Each row is a point on a tangle of strands that fork, close into loops and nearly touch. The rows are in no order.
(in the rows, 128 means zero)
Points whose rows are less than 89.2 apart are linked; no others are. Some points are linked to none.
<2367>: 138	80	108	55	141	142	84	114	116	103	120	127	139	98	133	144	121	171	121	131	167	95	97	133	124
<1582>: 124	108	134	96	114	109	105	125	95	138	95	142	154	139	140	142	152	149	121	134	124	48	126	128	138
<719>: 84	154	139	129	120	132	98	91	142	124	120	123	95	154	111	126	111	108	77	146	78	136	146	136	116
<2038>: 154	144	127	107	131	87	157	143	131	171	87	152	115	165	109	153	114	132	89	116	168	120	88	142	100
<1877>: 118	133	130	148	145	98	130	170	140	101	126	144	98	135	131	106	162	110	142	103	125	140	167	96	163
<2395>: 111	153	119	164	88	136	124	113	165	135	117	139	152	130	112	123	117	139	125	115	126	74	128	110	125
<1194>: 97	143	121	176	131	150	102	103	146	102	164	141	162	91	145	122	118	118	142	144	111	122	114	142	114
<833>: 171	148	129	160	127	98	139	137	162	142	107	167	162	140	106	147	135	154	104	138	168	107	116	135	89
<1632>: 101	119	129	128	54	131	128	109	105	161	173	89	105	113	121	120	81	131	120	135	81	97	143	163	180
<1843>: 96	142	131	108	116	155	129	125	114	160	95	124	144	132	147	124	102	116	108	161	90	131	139	118	136
<1192>: 134	142	120	171	69	137	168	100	155	147	144	85	107	124	96	113	86	111	159	59	142	100	130	84	163
<1130>: 116	116	153	66	83	150	70	87	107	79	130	115	96	111	109	123	117	141	101	144	132	152	168	139	126
<2326>: 137	151	117	153	161	101	118	136	135	111	128	151	124	141	137	140	192	126	154	146	133	147	145	111	103
<431>: 128	85	97	77	158	198	97	96	96	131	103	114	135	104	146	101	99	138	134	159	118	141	106	133	116
<2463>: 123	146	93	159	161	189	139	99	153	119	96	154	154	120	159	90	132	93	121	177	101	135	119	127	93
<640>: 131	112	115	104	145	158	127	152	89	125	103	129	138	105	152	115	125	115	154	172	113	128	148	114	181
<386>: 117	100	144	65	112	123	95	105	89	126	145	84	102	104	129	136	112	141	147	117	127	113	113	142	172
<681>: 145	167	114	109	163	121	192	182	166	154	127	123	119	124	137	128	114	106	125	105	161	167	96	119	131
<1713>: 138	121	141	121	68	109	129	117	122	111	133	103	64	139	119	104	143	103	86	111	107	98	208	137	155
<1056>: 80	131	100	131	87	164	124	140	126	119	111	152	117	110	135	85	85	96	90	149	113	120	179	104	200
<1197>: 120	128	145	97	155	92	130	150	102	131	101	104	101	161	137	141	159	125	139	118	107	137	123	133	133
<260>: 138	131	93	114	203	100	161	165	109	151	107	123	110	131	157	132	168	126	170	110	128	146	104	103	139
<1139>: 100	155	134	142	131	139	149	148	142	145	141	95	120	125	136	123	101	100	152	133	89	155	117	130	152
<2024>: 127	137	166	116	112	123	151	139	120	186	160	113	145	150	115	152	93	141	84	126	133	140	114	170	106
<2402>: 177	125	100	117	161	98	154	141	149	125	124	145	138	90	136	159	151	148	139	128	188	99	113	126	131
<1965>: 104	160	127	165	144	90	138	142	141	139	109	138	106	153	122	128	167	126	156	96	116	112	118	97	128
<2529>: 178	148	132	160	129	99	158	154	152	132	138	169	157	134	116	170	125	145	117	140	174	147	107	155	82
<1854>: 116	155	136	111	109	125	145	128	169	138	119	118	104	114	112	114	115	116	84	110	145	110	153	127	158
<2082>: 106	132	121	143	78	129	136	118	133	181	139	108	113	130	109	126	100	130	119	81	121	66	99	132	156
<298>: 126	111	105	161	170	68	105	117	116	130	165	143	136	117	127	172	168	172	161	132	148	137	109	166	87
<2004>: 151	120	139	118	116	63	142	136	137	121	112	110	88	151	117	128	176	118	115	80	140	65	136	124	146
<579>: 147	110	144	50	136	113	108	123	93	100	79	111	95	142	139	126	139	134	118	129	158	158	143	106	112
<1053>: 109	106	102	100	144	160	78	87	151	91	115	155	153	113	134	137	122	141	95	156	126	85	118	127	125
<983>: 120	124	128	103	141	118	96	93	170	86	135	122	95	117	105	130	128	132	75	130	137	119	136	148	123
<411>: 126	118	150	138	110	132	95	122	114	81	151	115	123	122	124	129	153	108	148	165	103	141	159	128	160
<1368>: 157	107	137	102	131	107	79	121	100	88	133	124	118	125	116	144	163	165	163	126	159	187	101	131	71
<2612>: 161	125	116	129	140	93	150	132	161	137	155	140	148	87	114	164	127	147	129	111	186	92	88	152	132
<206>: 139	102	134	54	95	179	92	120	87	109	104	124	122	113	132	107	121	135	120	167	139	183	158	102	131
<948>: 145	136	120	142	158	138	147	125	164	108	144	137	155	87	141	143	139	125	135	151	149	149	126	138	121
<653>: 124	84	110	78	105	166	82	109	104	96	135	133	148	93	145	125	105	143	134	159	139	102	133	126	164
<2510>: 122	110	119	147	110	133	87	100	173	86	143	131	119	122	114	124	143	141	95	127	122	58	141	125	141
<101>: 107	150	109	134	170	174	122	108	154	120	91	141	138	137	137	105	114	106	93	171	107	153	138	115	102
<2375>: 148	131	123	100	167	113	138	158	153	108	82	148	126	130	125	118	140	110	88	134	146	146	159	102	131
<1206>: 119	180	118	131	127	173	194	153	167	148	106	128	140	133	134	96	83	87	136	121	135	183	135	103	114
<2593>: 134	168	123	156	119	160	188	158	165	128	114	144	148	116	147	98	110	95	160	112	161	164	146	78	129
<21>: 122	133	164	213	99	120	129	127	146	135	169	118	150	153	98	132	114	141	116	106	104	139	119	164	89
<880>: 152	87	157	84	95	92	138	150	111	118	128	111	96	124	130	116	155	110	104	87	163	85	164	124	178
<117>: 131	167	155	141	53	143	160	147	122	163	109	124	128	159	117	115	121	117	104	125	124	122	175	106	148
<1114>: 133	85	146	100	132	100	77	100	85	112	125	123	137	137	129	152	143	164	144	124	135	103	105	148	95
<207>: 130	150	139	129	103	116	179	179	124	175	100	142	127	159	126	109	125	108	121	73	152	127	139	70	180
<1063>: 163	95	128	81	128	118	108	119	111	113	133	114	145	92	123	148	126	147	134	136	168	127	119	135	144
<2684>: 164	103	149	78	119	115	132	121	122	138	163	105	140	91	114	152	115	134	112	120	180	104	107	156	153
<1794>: 106	89	128	131	142	131	115	117	136	108	179	128	168	86	112	136	65	165	88	120	150	113	93	173	107
<1621>: 111	114	109	156	111	168	85	105	113	88	140	158	179	116	151	134	130	115	130	178	103	71	125	129	146
<1293>: 167	123	96	124	183	121	140	130	131	138	89	160	137	148	134	142	144	146	124	153	141	134	97	144	86
<589>: 148	106	145	82	99	124	75	121	85	103	132	101	125	111	130	133	163	155	185	134	133	166	112	124	99
<348>: 151	120	140	90	166	126	114	118	118	118	122	111	106	173	118	144	137	144	131	147	120	200	117	140	83
<1588>: 128	129	89	179	173	99	127	121	138	129	156	172	151	109	148	163	179	156	155	143	162	121	128	144	83
<2474>: 110	116	125	120	153	110	110	109	141	137	142	115	130	97	134	149	95	148	121	106	120	93	80	148	141
<2685>: 101	136	117	141	67	154	143	135	126	136	108	141	112	119	124	92	87	111	103	106	120	95	175	89	194
<2362>: 120	175	137	173	86	145	157	124	194	114	137	122	115	133	100	115	114	108	130	107	137	149	147	100	130
<2389>: 130	115	140	131	158	116	94	118	90	129	128	135	147	131	145	148	160	157	153	147	120	127	109	137	98
<2186>: 150	79	103	73	181	176	115	99	97	135	100	114	122	104	142	114	109	173	154	145	141	142	77	134	99
<850>: 164	113	109	82	158	129	96	119	111	101	116	123	97	145	128	122	157	158	156	139	141	199	103	126	72
<13>: 128	144	135	128	130	151	146	138	123	167	93	138	170	144	136	130	113	137	112	159	103	117	117	136	112
<2108>: 109	184	107	160	155	130	176	169	164	136	148	130	121	140	156	126	138	108	188	99	118	177	118	105	125
<1603>: 133	125	137	158	143	102	146	193	140	117	145	160	107	113	137	102	146	106	154	74	139	144	157	92	200
<741>: 124	122	105	156	211	118	135	115	130	141	129	132	127	134	142	138	139	144	152	137	102	164	82	146	76
<2070>: 139	164	142	145	75	139	157	134	148	168	98	137	142	159	105	139	118	129	98	119	150	118	145	99	118
<1356>: 110	118	114	93	191	129	136	160	130	117	88	125	95	124	143	94	115	107	109	112	110	166	134	104	162
<199>: 126	80	106	99	169	147	91	112	82	130	137	120	143	91	149	147	143	166	190	128	134	112	77	135	111
<1691>: 136	93	88	148	200	181	136	93	108	133	128	141	138	120	167	104	163	135	172	177	122	151	110	138	89
<1891>: 108	116	126	127	153	155	131	120	129	137	140	129	174	94	146	132	88	136	133	142	112	125	92	154	109
<274>: 102	119	155	150	157	113	90	113	114	118	158	115	131	167	113	135	130	141	142	149	86	181	106	158	77
<2216>: 99	161	117	176	136	165	126	126	152	92	135	141	138	96	149	103	133	73	142	160	103	151	141	112	153
<1392>: 119	159	125	205	66	147	162	89	162	115	155	105	110	114	106	104	85	102	171	75	140	124	133	90	146
<1755>: 151	106	154	106	130	59	120	141	119	107	132	90	74	135	130	135	177	120	147	72	141	95	138	128	163
<1446>: 146	85	146	123	141	79	106	123	95	108	160	128	137	138	94	165	126	168	117	120	154	149	98	180	87
<2104>: 131	113	115	87	178	163	130	119	115	141	56	137	122	148	130	112	121	124	87	173	116	142	142	123	113
<1890>: 156	135	155	102	72	96	147	141	124	147	116	127	106	153	114	140	153	119	78	119	139	90	174	129	128
<395>: 103	159	124	98	175	135	139	141	166	110	111	102	86	162	117	120	106	116	104	134	105	193	136	128	119
<635>: 149	100	164	64	122	93	112	135	94	95	109	105	106	140	145	141	169	127	150	119	152	137	149	113	127
<442>: 152	101	124	93	113	102	119	130	136	98	123	122	111	106	123	128	143	126	107	101	159	91	170	122	175
<1507>: 152	122	137	88	100	123	166	154	123	146	141	115	129	96	125	139	115	105	95	125	169	114	164	125	193
<228>: 151	117	148	120	110	66	128	121	138	143	116	146	108	166	93	160	113	149	64	107	151	92	117	176	85
<1966>: 133	140	136	162	154	135	145	136	113	174	117	141	178	149	131	139	112	142	133	142	105	141	96	151	73
<2450>: 122	123	115	179	85	142	115	111	140	94	171	121	139	101	134	123	127	122	163	157	100	72	139	146	176
<594>: 129	145	131	124	154	119	106	134	128	79	155	118	109	151	122	136	172	119	151	146	106	195	135	127	120
<168>: 168	97	153	108	67	100	133	141	100	132	146	85	105	133	131	127	162	120	119	98	136	64	162	141	179
<2089>: 135	98	159	196	99	119	108	124	120	128	189	125	159	128	95	137	133	155	123	134	105	117	135	172	106
<915>: 151	161	148	148	122	115	187	152	144	181	155	119	159	143	124	154	112	119	146	113	141	155	91	134	104
<1560>: 125	101	114	109	141	148	96	127	92	64	136	121	111	94	147	104	153	118	175	153	123	166	139	102	160
<2659>: 170	120	143	102	166	71	139	140	106	134	123	144	120	163	118	173	149	153	126	123	142	147	89	157	82
<489>: 94	137	82	150	154	148	120	119	150	106	118	159	151	94	150	108	132	120	150	114	135	77	118	92	149
<1227>: 109	133	123	134	139	116	135	139	120	177	114	131	156	125	147	138	138	148	160	105	115	80	79	122	137
<1829>: 151	140	104	183	69	145	128	103	191	106	143	119	113	111	86	99	121	109	118	99	135	89	173	108	147
<1637>: 145	164	122	122	145	116	187	146	185	155	122	127	132	115	125	137	77	116	111	94	167	162	84	138	113
<2558>: 111	116	96	164	108	122	119	122	162	104	144	127	117	100	131	106	134	125	150	89	122	45	129	102	195
<2102>: 91	138	131	77	103	142	135	144	91	153	104	139	93	129	140	104	105	109	82	132	105	143	186	112	177
<2005>: 130	89	138	91	97	116	101	131	113	73	130	121	97	105	128	112	136	114	120	121	142	109	179	114	192
<1747>: 136	100	113	145	199	146	122	108	103	123	150	126	140	137	123	138	138	155	150	153	119	196	97	165	57
<1856>: 113	159	163	99	80	121	152	114	120	165	156	118	81	151	118	135	110	135	71	132	107	148	178	156	126
<1010>: 133	122	153	107	101	88	121	146	90	152	95	121	123	166	145	138	171	135	117	111	123	64	144	128	137
<2557>: 107	154	108	183	132	169	139	160	120	117	97	173	148	139	154	81	128	68	149	152	101	161	152	72	157
<1117>: 122	129	153	118	163	117	98	114	136	105	151	118	110	166	109	146	113	142	116	138	104	208	113	156	77
<1474>: 130	131	112	157	84	134	145	119	153	160	154	95	115	108	111	113	110	120	147	63	137	61	113	110	169
<271>: 139	141	87	141	177	160	173	145	162	130	74	161	152	113	153	86	128	101	129	137	139	126	132	87	122
<830>: 170	119	146	149	155	118	153	152	139	143	150	141	168	122	125	158	115	139	112	157	152	173	104	175	80
<2594>: 136	111	98	142	184	194	143	103	120	106	102	147	144	114	165	91	147	101	142	191	118	144	132	122	114
<2109>: 167	103	153	118	147	114	126	134	99	134	152	132	150	139	108	160	112	156	108	137	143	189	99	175	69
<280>: 145	133	142	157	87	148	128	150	125	132	131	138	172	115	130	131	147	122	136	164	125	106	164	128	152
<1861>: 141	155	121	179	63	144	128	82	189	129	145	119	109	132	78	111	103	121	81	101	138	109	161	125	113
<2456>: 92	142	121	116	174	139	109	119	146	105	104	111	96	152	123	119	135	90	112	143	89	180	125	115	122
<556>: 87	148	117	129	103	169	118	121	116	120	109	140	141	119	138	100	104	91	97	173	94	125	164	114	161
<2597>: 102	163	119	196	124	103	114	116	148	125	130	142	120	151	115	132	180	133	169	112	103	89	127	95	111
<1441>: 135	132	143	130	102	92	178	179	115	162	115	123	125	141	135	121	152	98	139	82	144	108	129	98	189
<1306>: 151	158	121	131	117	104	163	142	160	178	93	162	138	144	102	150	97	125	108	98	188	114	78	110	101
<1954>: 114	142	120	69	151	153	149	129	112	165	80	140	114	145	138	120	116	126	72	150	107	147	167	118	108
<115>: 117	157	111	172	124	146	178	147	125	161	104	143	148	124	146	113	124	111	191	93	132	115	114	74	142
<1304>: 108	117	126	143	98	153	77	87	142	72	144	143	141	124	124	127	138	125	106	168	106	72	136	135	160
<1523>: 121	132	112	125	118	108	98	102	185	94	120	128	98	107	93	117	129	129	83	100	135	73	145	135	137
<1453>: 129	103	137	71	97	110	121	110	108	150	137	111	112	128	129	140	122	144	94	108	141	55	130	150	153
<1680>: 98	138	108	138	140	120	148	150	115	158	99	134	137	119	145	118	132	120	173	95	119	86	109	81	158
<2566>: 169	122	166	142	95	116	153	169	129	113	164	117	125	119	114	128	158	117	136	130	142	137	175	137	181
<377>: 132	161	151	100	108	118	159	171	143	145	112	139	105	158	113	124	127	112	74	117	140	159	184	111	143
<1149>: 118	109	150	82	108	111	83	78	137	79	134	103	80	133	103	125	122	137	80	120	125	139	163	153	116
<812>: 122	138	128	116	119	146	149	126	147	188	109	147	166	121	120	130	74	145	72	121	144	108	104	145	103
<1266>: 100	164	125	165	154	135	148	150	136	123	144	116	117	133	152	122	142	98	179	133	89	169	125	122	133
<1404>: 146	133	132	76	151	94	139	135	122	146	75	143	110	164	121	155	113	136	74	129	144	141	114	150	90
<58>: 162	119	152	94	133	70	135	153	103	156	127	122	135	167	124	162	154	133	123	129	153	111	101	147	116
<2494>: 80	111	116	146	130	138	69	87	108	95	144	129	137	119	141	130	128	126	153	148	79	90	99	140	152
<1757>: 133	125	84	147	185	143	152	146	116	129	109	160	145	101	171	115	178	126	167	158	147	124	136	101	135
<1597>: 178	121	117	113	177	136	115	132	117	91	135	127	110	126	129	141	169	149	173	164	154	220	119	125	82
<2093>: 160	111	160	105	104	75	138	146	99	148	119	117	136	147	133	152	183	141	138	115	149	80	126	138	137
<642>: 129	120	124	111	187	126	145	140	109	149	132	108	119	151	136	139	135	143	160	133	101	161	74	150	93
<2206>: 141	179	152	159	111	140	167	159	180	131	123	131	138	155	106	127	125	113	123	121	139	171	148	113	117
<1804>: 153	109	174	87	99	71	127	121	108	149	140	115	115	160	97	152	125	140	67	123	155	121	130	176	89
<807>: 112	148	121	125	145	158	119	134	140	115	78	153	133	145	128	103	140	91	83	168	113	147	170	95	129
<940>: 112	160	111	163	143	163	151	177	124	138	82	165	145	179	151	93	149	96	150	132	99	159	147	69	127
<2636>: 122	150	108	178	128	150	159	152	146	116	127	168	166	97	149	120	172	101	162	144	153	130	158	91	142
<2599>: 87	121	116	200	135	147	121	118	124	133	150	170	205	132	128	122	109	143	137	127	110	91	93	136	70
<1086>: 115	142	134	119	158	95	139	125	154	145	133	103	116	114	129	143	113	127	137	106	130	127	91	141	136
<440>: 119	138	128	66	172	137	133	146	115	135	114	106	86	170	138	129	110	115	115	124	100	191	126	129	126
<86>: 160	102	192	92	81	91	119	112	100	139	148	106	112	173	112	157	139	148	100	136	136	138	160	163	95
<100>: 110	131	117	146	122	158	136	128	129	147	135	123	164	92	161	133	85	121	152	142	111	104	106	137	144
<984>: 84	150	146	124	106	114	131	168	98	137	115	109	83	167	140	114	116	99	117	120	70	152	161	128	166
<2065>: 97	152	94	188	145	152	108	105	150	102	154	153	146	88	160	107	149	92	156	152	114	118	119	119	146
<1697>: 115	160	117	216	106	133	123	99	149	126	141	154	153	150	111	134	153	131	153	114	130	106	117	98	84
<441>: 120	179	121	154	148	156	173	169	135	163	91	142	136	184	140	111	125	118	165	126	113	153	119	87	103
<49>: 154	110	132	55	143	119	112	116	98	129	78	128	120	153	129	150	132	142	96	154	151	147	125	131	85
<598>: 125	170	123	125	138	161	184	189	147	148	128	118	118	158	143	109	94	87	140	119	120	184	142	110	150
<2133>: 131	94	172	107	87	116	102	97	91	137	181	90	123	135	109	141	112	148	105	119	122	122	129	177	126
<1888>: 139	132	112	121	173	157	152	161	148	114	80	159	125	137	137	98	123	98	93	158	127	167	172	99	138
<35>: 117	97	106	161	143	148	118	122	126	133	138	162	186	116	133	138	102	165	112	132	128	74	97	142	91
<1606>: 117	145	118	228	105	145	123	97	169	112	168	155	168	102	118	118	138	138	151	117	136	97	114	138	90
<1652>: 148	115	179	79	66	110	130	108	81	130	151	86	84	155	128	139	139	129	90	135	134	128	189	151	118
<258>: 130	145	138	85	90	140	169	147	126	183	133	129	130	98	132	140	97	116	72	130	149	117	155	136	165
<1985>: 118	148	127	136	144	103	145	131	130	183	113	123	143	135	122	141	105	136	144	98	118	113	75	139	113
<1631>: 114	95	124	123	141	183	68	86	93	104	153	122	136	101	136	112	117	138	156	167	106	178	89	139	97
<609>: 105	167	129	185	148	124	113	116	146	117	138	149	135	157	123	135	158	118	135	147	95	153	113	131	82
<2514>: 112	146	130	129	103	135	146	152	145	140	105	135	130	115	128	110	116	111	117	114	128	106	149	96	163
<2554>: 135	97	168	112	113	94	124	113	115	145	190	96	123	119	96	158	89	145	107	103	140	139	104	178	123
<2538>: 122	105	166	118	75	123	84	98	101	121	153	94	112	139	125	134	122	141	117	144	97	114	152	170	151
<1491>: 160	156	144	162	107	120	152	142	143	172	97	165	165	166	114	147	137	147	115	122	145	115	124	112	93
<150>: 176	122	163	102	110	120	124	141	116	94	149	114	131	115	124	149	170	141	168	151	153	169	160	123	142
<1902>: 93	127	142	187	140	125	82	114	112	121	144	129	146	155	126	136	143	131	136	154	72	137	103	155	99
<1528>: 146	126	80	136	228	143	179	125	147	137	106	141	116	131	146	121	131	134	153	148	126	152	83	145	78
<165>: 172	128	142	153	74	123	151	157	153	117	161	103	113	106	106	114	132	100	118	111	134	114	186	128	183
<2266>: 151	140	107	131	156	91	159	167	154	121	106	156	131	101	139	136	152	126	125	115	167	115	125	105	139
<1789>: 103	105	119	99	130	144	122	151	103	113	84	151	108	123	151	81	116	103	100	130	110	144	183	92	176
<368>: 94	130	93	167	112	151	117	113	175	84	135	143	130	99	131	104	121	108	133	123	129	67	129	93	177
<932>: 134	81	109	142	160	173	101	114	97	117	156	166	197	98	149	140	128	158	151	168	139	112	112	149	96
<2124>: 141	149	131	85	128	116	143	142	159	132	99	135	109	131	112	131	119	121	59	121	156	142	166	126	133
<482>: 100	111	119	107	92	172	63	91	112	88	139	132	131	119	131	128	109	130	111	182	119	107	146	132	149
<1058>: 136	97	83	109	181	125	111	118	89	125	139	127	131	102	154	144	173	155	197	135	148	136	108	114	122
<591>: 107	168	125	223	88	125	153	112	156	138	159	129	135	146	130	137	159	134	195	101	132	125	130	90	102
<1910>: 157	131	152	150	78	101	127	111	141	162	151	110	106	166	86	124	125	141	80	88	125	95	132	162	103
<2312>: 103	102	123	170	133	146	108	114	150	104	185	145	187	86	145	136	105	148	148	136	133	92	113	168	119
<553>: 127	132	124	109	129	138	137	136	137	137	118	123	148	94	142	132	115	127	131	133	140	103	127	124	165
<561>: 112	142	131	156	55	135	146	136	142	130	148	95	87	127	117	104	99	102	122	113	88	119	154	136	176
<219>: 92	119	133	64	106	127	124	124	96	146	110	113	94	110	138	126	105	128	92	130	114	107	158	137	170
<1724>: 147	140	153	116	102	102	170	139	142	190	176	100	131	134	107	145	112	112	110	103	158	124	81	152	147
<2699>: 140	86	101	66	128	144	84	117	115	81	116	138	147	109	143	145	144	159	143	142	152	77	125	104	146
<540>: 114	149	145	141	58	144	157	166	113	144	117	128	118	142	120	102	109	104	113	140	102	147	191	113	179
<2169>: 142	140	121	113	150	129	180	185	120	182	76	140	133	147	139	109	126	113	121	106	140	130	122	77	158
<2611>: 123	109	153	86	126	106	66	79	124	82	131	102	92	124	109	133	126	149	110	117	143	153	111	146	98
<558>: 107	101	97	114	161	161	99	113	96	122	108	141	155	108	169	134	138	130	156	164	98	85	107	117	153
<2010>: 125	126	134	145	71	130	126	107	132	115	178	78	95	111	112	115	102	121	130	134	88	107	165	155	193
<1699>: 88	172	150	115	94	130	127	126	145	156	125	122	94	164	118	131	117	124	79	135	96	156	165	133	113
<325>: 146	99	90	92	179	92	102	103	115	99	110	134	106	103	134	151	136	166	151	116	154	138	92	133	97
<2170>: 128	87	125	119	150	100	105	117	113	116	160	139	155	101	101	152	87	175	97	101	163	91	77	178	98
<1405>: 148	101	161	88	99	116	85	143	88	70	106	119	102	144	139	118	179	123	153	141	140	170	163	102	119
<1460>: 155	103	104	112	187	74	117	122	96	131	121	138	106	145	128	172	147	170	156	124	148	142	81	158	86
<124>: 121	113	123	147	109	135	129	126	130	155	131	156	182	118	105	143	74	157	90	114	151	76	103	153	101
<2607>: 124	145	79	155	163	160	151	128	161	138	93	164	175	100	158	104	122	117	150	130	147	93	113	101	117
<2613>: 140	99	108	64	135	191	84	100	102	118	82	123	124	117	135	102	111	135	114	168	126	163	136	105	99
<2337>: 130	106	139	111	71	123	103	93	117	111	152	104	97	135	112	121	121	132	92	133	100	84	181	157	150
<1232>: 132	163	145	123	138	134	165	163	147	145	126	111	140	143	128	139	117	110	129	130	115	171	132	133	135
<1807>: 152	146	90	129	219	148	191	148	153	112	112	132	113	145	151	108	140	122	161	150	143	183	127	133	100
<1725>: 115	178	136	182	138	131	139	128	163	127	123	152	147	176	105	128	117	128	115	137	111	161	106	127	51
<2578>: 126	147	133	156	123	103	178	173	143	147	134	129	118	118	135	123	143	105	166	81	139	132	131	100	176
<2015>: 137	140	108	176	166	115	147	129	158	124	160	146	156	91	157	148	160	133	171	150	159	134	131	140	104
<2586>: 116	155	116	145	164	85	164	170	126	154	124	122	105	157	133	145	169	129	172	93	123	135	108	103	134
<2420>: 130	127	123	113	171	137	114	121	104	127	84	134	131	161	133	125	149	125	123	167	95	139	122	119	100
<116>: 120	142	169	81	91	109	151	112	109	192	167	119	102	149	112	149	97	143	59	129	122	150	141	176	108
<85>: 134	171	105	170	142	159	187	135	130	155	87	140	148	165	143	118	123	102	195	96	135	151	112	67	99
<2000>: 112	89	119	108	132	128	87	133	96	67	121	136	114	98	138	104	138	111	149	128	136	132	161	91	195
<1509>: 128	96	138	104	117	106	71	122	76	99	149	109	114	119	143	140	171	156	205	129	119	130	116	126	129
<1281>: 101	130	133	113	138	124	144	176	95	141	103	122	101	148	147	109	126	97	143	118	84	150	149	99	184
<862>: 111	102	137	63	90	163	63	105	76	87	103	120	109	119	134	101	127	120	118	159	120	151	162	110	137
<16>: 131	148	139	147	123	68	130	131	145	136	116	125	92	159	124	136	174	132	142	86	124	88	118	130	121
<1324>: 108	110	98	144	111	111	108	154	123	104	124	132	124	107	137	109	150	116	152	110	119	57	145	100	209
<1545>: 152	129	142	147	112	96	154	131	153	165	158	119	142	111	114	148	104	135	115	88	168	98	79	154	123
<1336>: 110	130	113	150	139	147	128	161	124	105	92	168	135	122	150	86	128	84	126	138	111	141	164	78	175
<1542>: 171	100	129	70	116	165	104	127	103	103	102	128	143	97	129	126	132	134	127	176	156	157	161	115	138
<417>: 148	87	114	111	148	192	81	102	78	119	129	124	137	113	128	91	137	160	162	159	129	182	85	130	62
<1604>: 110	128	116	150	134	148	107	124	111	128	108	155	172	123	153	130	150	126	148	166	101	86	120	113	132
<2022>: 132	95	138	131	128	154	73	98	130	96	155	143	170	108	108	137	115	156	107	158	130	117	125	157	105
<541>: 88	140	150	131	107	129	110	126	107	126	123	106	101	158	127	128	114	104	138	155	67	143	155	134	172
<1874>: 160	108	91	82	192	117	129	110	142	112	98	139	111	90	127	139	118	145	124	136	172	146	86	142	108
<1973>: 93	116	144	127	84	131	118	109	107	176	152	101	123	121	132	134	83	142	119	110	99	71	105	163	161
<270>: 122	116	145	61	119	139	104	104	109	137	130	109	120	112	126	146	99	145	101	139	137	150	132	152	124
<2059>: 130	169	143	173	109	130	170	150	140	171	146	115	141	155	128	131	127	130	173	104	108	141	100	117	121
<840>: 109	147	126	130	142	112	154	185	105	160	114	113	112	166	143	125	151	115	170	93	93	141	122	101	157
<1339>: 120	161	140	166	95	120	151	137	168	131	149	94	101	132	114	124	115	113	142	102	103	139	137	126	154
<293>: 89	125	127	209	148	145	90	105	115	126	146	160	179	144	137	129	133	133	131	154	89	116	96	143	85
<1639>: 119	108	108	202	106	140	115	105	155	105	199	155	173	96	126	133	122	150	141	107	126	66	113	147	114
<242>: 157	115	169	86	70	100	146	128	95	114	148	91	61	146	130	123	149	109	87	105	132	131	222	148	153
<1800>: 109	102	129	104	143	122	97	102	128	107	156	97	118	90	139	146	119	140	157	116	126	106	102	137	157
<11>: 75	133	129	119	150	140	84	100	123	121	107	112	105	145	144	111	113	110	107	150	74	148	122	129	126
<56>: 118	160	130	154	149	109	124	162	139	94	121	144	120	165	129	123	184	98	135	141	108	149	158	95	136
<1185>: 135	111	101	103	184	94	129	136	94	131	107	132	114	121	157	146	178	148	172	129	132	130	110	116	131
<1378>: 135	78	121	98	158	159	103	113	121	107	160	127	174	72	130	140	72	166	124	133	155	124	91	167	105
<2519>: 113	119	133	158	169	131	129	121	114	156	147	139	173	122	125	138	91	148	122	124	117	137	83	169	82
<1945>: 135	119	150	94	104	121	149	116	139	176	179	90	125	97	120	143	95	126	107	112	153	106	107	159	161
<415>: 122	101	151	92	111	120	109	120	80	143	128	104	137	118	142	144	123	143	154	142	108	127	115	136	150
<832>: 117	162	126	196	108	138	154	128	183	88	149	142	99	128	103	85	127	86	153	98	131	151	158	77	155
<982>: 133	70	113	134	180	157	90	101	83	112	140	140	154	123	113	124	127	168	146	153	134	178	88	152	60
<366>: 125	159	156	178	109	129	137	126	156	149	141	137	152	155	101	138	108	139	109	120	125	154	115	144	82
<1282>: 142	165	106	148	180	129	181	165	157	145	124	125	129	125	147	121	125	108	164	100	130	158	105	113	116
<1386>: 125	170	124	145	133	153	183	133	198	145	122	132	148	128	132	110	76	106	123	113	144	168	111	129	99
<645>: 81	136	117	146	111	135	99	108	109	111	123	120	120	127	144	118	129	113	147	157	74	106	127	123	166
<2598>: 122	120	159	155	106	107	87	101	143	116	146	118	123	154	101	136	146	140	111	129	92	105	136	157	110
<2363>: 185	118	148	140	46	120	147	126	118	186	168	89	124	139	103	125	133	130	103	103	120	79	141	152	145
<2482>: 128	88	135	91	126	170	69	100	116	102	153	127	167	87	128	141	101	154	122	154	145	151	114	143	106
<621>: 118	101	145	105	100	140	75	118	80	61	122	121	92	122	134	104	166	101	172	160	115	180	154	99	144
<464>: 93	170	120	201	115	159	142	126	166	101	132	137	127	127	139	96	119	74	155	119	105	155	131	91	144
<529>: 145	120	146	142	88	100	141	140	121	143	137	99	113	137	125	126	157	118	151	107	113	88	138	133	171
<1912>: 118	147	128	108	96	149	141	112	141	172	128	135	156	106	127	139	89	138	77	122	143	88	139	141	143
<506>: 137	163	142	158	75	120	143	101	166	158	128	115	98	144	79	117	107	137	88	89	132	115	136	124	106
<1522>: 113	117	128	130	165	142	96	103	108	102	123	128	139	116	136	133	154	128	149	159	106	147	118	126	105
<1141>: 134	95	130	152	169	59	117	125	106	110	166	143	124	122	100	168	131	174	128	105	153	114	92	178	88
<2556>: 156	142	124	163	64	145	161	140	168	123	142	117	110	113	98	95	110	105	101	91	148	116	176	106	180
<2452>: 151	120	120	102	163	121	111	115	137	103	136	133	140	98	117	144	121	144	117	144	161	151	109	139	120
<380>: 155	140	149	136	107	85	135	133	165	136	127	128	112	148	89	141	133	135	76	118	152	109	138	159	101
<2317>: 174	136	108	118	203	142	157	142	138	110	133	133	122	140	144	128	156	128	156	158	151	207	128	136	85
<2286>: 115	156	141	205	86	126	148	116	131	159	147	108	133	154	113	134	137	133	186	86	108	113	110	105	121
<37>: 106	147	132	54	154	137	147	132	106	163	85	114	81	166	139	131	103	120	84	132	107	171	145	133	123
<2642>: 141	147	102	130	157	127	166	164	144	150	75	156	151	117	144	119	140	127	132	117	155	128	124	88	138
<1788>: 125	89	118	94	158	93	95	93	138	106	156	114	122	96	108	153	102	163	110	98	159	95	84	156	123

A piece is two or more points that can be reached from each other along the links. Count, over all rows, the pieces, the separate loops (a circle has one, a figure eight two, a Y none), the forks (points with three links) and the tips (points with one).
pieces -> 8
loops -> 3
forks -> 20
tips -> 30

A tip is a point with one link. Name the tips that can be reached along the links from each point below, in the order of the rows.
<940> -> <219>, <2022>, <415>
<1405> -> <1306>, <529>
<2420> -> <2024>, <1114>
<2317> -> <1507>, <2089>, <642>, <1631>, <1509>
<2594> -> <1691>, <377>

A fork is a point with three links, a tip a point with one. Leave the first point through the second and follow the links. Name the first fork or tip that comes.
<1392>, <1192> -> <1339>
<2389>, <1522> -> <2024>
<115>, <85> -> <219>
<2015>, <1588> -> <540>
<1405>, <621> -> <529>
<1336>, <2557> -> <2474>
<833>, <2529> -> <2452>
